Each row is a point on a landscape with many peaks, with its height.
From any point a climber steps to the highest of the 4 points nearest to it. It stops when none of these is higher. Distance is the straight distance between rows; heights are no part of it.
q_192: [ 77 137 130  96 141 110 151 131 150 110  67  71]  (h 5.35)
q_555: [112 145 126 124 140 145 145 116 129 137 134 150]  (h 4.39)
q_718: [109 151 146 166 146 167 195  48 103 136 211 129]  (h 2.05)
q_30: [143 116 130 118 110 110 100 181 126 138 109 112]  (h 5.07)
q_79: [162 102 105 141 111 141  80 160 146 144 162 180]  (h 5.74)
q_185: [169 109 150 133  95  84  85 206 123 134 119  74]  (h 3.03)
q_732: [111 126 134 108 125 106 132 134 126 116  56  72]  (h 4.22)
q_750: [ 86 159 130 118 148 143 172  96 127 124 140 138]  (h 2.59)
q_771: [197  74  95 146 112 129  48 153 149 134 156 184]  (h 2.53)
q_790: [138 124 108 126 132 141 113 121 123 136 121 159]  (h 6.00)
q_269: [ 83 160 145 136 156 152 197  70 127 123 164 125]  (h 2.67)
q_170: [135 122 108 121 126 124 114 125 113 127  86 138]  (h 5.82)
q_130: [211  79 109 140 111 103  64 132 103 121  65 128]  (h 5.32)
q_246: [165 111 113 128 119 108  97 138  98 132  58 106]  (h 6.85)
q_934: [136 129 104 127 137 148 124  85 112 129 107 172]  (h 5.79)
q_773: [175  94  94 147 126 150  73 118 149 136 162 203]  (h 5.94)
q_367: [ 55 155 149  97 161 131 193  86 147  99 128 101]  (h 3.92)
q_845: [168 109 171 136  87  68  98 197 116 116  89  51]  (h 5.29)
q_148: [124 116 170 118 106  70 135 164 136 101  57  30]  (h 3.45)
q_181: [118 143 135 161 139 165 166  72 124 142 209 160]  (h 2.19)
q_881: [ 60 162 157 120 151 138 191 117 153 111 191 103]  (h 3.60)
q_843: [194  90 117 137 101 110  63 177 122 130 120 127]  (h 3.48)
q_16: [150 113 119 126 117 124  84 184 136 148 151 151]  (h 5.08)
q_817: [170 101 118 137 101 114  70 196 128 140 144 130]  (h 3.64)
q_225: [ 59 146 144  95 155 128 172 111 149  99 108  94]  (h 4.37)
q_723: [122 133 113 136 131 149 125 117 131 142 152 174]  (h 5.51)
q_785: [124 131 123 120 122 124 112 158 137 137 118 129]  (h 4.72)
q_37: [147 116 106 137 118 151 103 139 143 145 173 183]  (h 6.14)
q_886: [ 80 148 140 102 137 126 153 149 151 120 150 118]  (h 5.06)
q_45: [ 83 158 152 136 143 152 182 106 137 133 208 138]  (h 3.11)
q_103: [145 118 108 118 120 122  98 150 120 138 106 129]  (h 5.49)
q_9: [150 112 102 132 127 149 108  99 131 139 138 191]  (h 6.81)
q_704: [ 87 160 161 151 153 151 203  77 124 122 213 124]  (h 2.61)
q_613: [204  86 131 138  93  93  66 158 101 123  84 107]  (h 2.93)
q_19: [ 81 155 143 113 139 133 152 167 158 127 167 113]  (h 5.56)
q_309: [ 60 146 145  89 146 116 166 126 165 106 108  80]  (h 4.70)
q_15: [121 125 139 111 114  97 123 176 132 127  92  82]  (h 3.18)
q_541: [ 65 162 144 112 160 136 184 107 146 109 152 113]  (h 3.74)
q_88: [195  85 127 144 107  90  81 143  97 126  59 101]  (h 2.15)
q_848: [190  80 101 139 110 118  65 142 113 126  92 140]  (h 4.01)
q_340: [149 123 109 148 132 158 121  84 130 139 174 187]  (h 6.27)
q_17: [177  99 134 134 104  95  88 170 109 129  90  97]  (h 3.27)
q_763: [192  71  91 141 118 134  58 141 143 127 139 181]  (h 4.03)
q_381: [170 108 172 134  87  72 110 181 118 115  77  46]  (h 6.46)
q_963: [124 142 109 122 138 150 139  93 117 132 123 162]  (h 5.62)
q_138: [101 155 125 109 141 132 152 115 129 125 106 126]  (h 3.83)
q_276: [142 124 119 152 131 161 136 111 137 143 191 188]  (h 5.86)
q_359: [162 102  94 139 128 156  94 108 142 139 156 194]  (h 6.51)
q_853: [127 122 125 114 123 105 115 147 118 127  66  84]  (h 4.04)
q_69: [175  99 113 130 113 110  76 164 116 137 112 130]  (h 3.84)
q_774: [138 125 100 134 136 145 114  95 118 139 120 177]  (h 6.36)
q_316: [108 152 127 135 131 151 149 122 132 140 169 159]  (h 4.21)
q_135: [164 103 104 131 121 129  85 131 115 134  96 155]  (h 5.28)
q_379: [116 138 118 124 136 138 131 131 127 135 128 138]  (h 5.14)
q_212: [100 149 129 147 150 157 170  65 118 127 160 155]  (h 2.06)
q_152: [108 157 135 154 155 160 193  44 110 130 181 144]  (h 1.38)
q_680: [156 114 134 120 110 102 105 156 116 123  64  85]  (h 3.52)
q_812: [118 139 111 118 138 134 132 102 111 124  88 144]  (h 5.27)
q_472: [ 74 136 142  99 137 111 145 154 163 109 106  74]  (h 4.65)
q_232: [131 139 123 134 131 150 138 126 132 144 171 173]  (h 4.99)
q_115: [190 110 177 143  86  68 104 160 103 110  58  51]  (h 1.90)
q_952: [134 137 136 165 142 168 179  21 104 143 189 163]  (h 0.30)
q_956: [179 105 135 135  97  90  84 188 112 130 101  90]  (h 2.46)
q_167: [109 148 131 145 153 168 182  34 101 122 145 154]  (h 1.02)
q_320: [ 83 153 138 104 134 111 145 159 153 121 119  91]  (h 4.12)
q_900: [169 105 116 129 111 107  86 151  99 132  82 113]  (h 4.93)
q_733: [ 91 147 137  99 130 109 138 153 145 116  86  86]  (h 4.05)
q_215: [123 137 110 138 145 159 149  64 111 134 138 173]  (h 4.20)
q_344: [109 140 129 123 127 121 125 170 146 140 153 125]  (h 4.31)
q_455: [ 77 148 138 108 137 129 161 142 149 119 132 112]  (h 4.83)
q_93: [ 86 161 130 116 151 144 175  84 125 118 113 131]  (h 2.07)
q_530: [ 86 159 138 128 145 150 170 117 136 130 168 135]  (h 3.16)
q_651: [111 137 134 103 119 109 122 175 146 129 122  94]  (h 5.47)
q_251: [131 122 128 121 111 109 101 201 141 140 139 106]  (h 6.23)
q_795: [140 129 112 148 137 163 130  71 124 138 157 193]  (h 5.59)
q_399: [ 88 161 145 133 154 153 184  90 125 123 173 134]  (h 2.86)
q_363: [141 119 149 122  99  85 106 200 131 127 109  69]  (h 4.15)
q_974: [112 147 130 143 140 166 153  77 119 134 168 164]  (h 2.84)
q_636: [ 60 158 140 106 161 138 184  85 134 106 115 116]  (h 2.87)

Call two points neighbours if one is among the 4 nearest of the other. Go from one point of each pair to the other, from neighbour to neighbour, staying as high as possible. Name the lowest point that can't be avoided.
q_651 and q_130 => q_853
q_251 and q_19 => q_344
q_651 and q_9 => q_16
q_246 and q_130 => q_900

For each start below, name the point where the climber stops.
q_185 => q_381
q_379 => q_9
q_363 => q_381
q_17 => q_246
q_843 => q_130
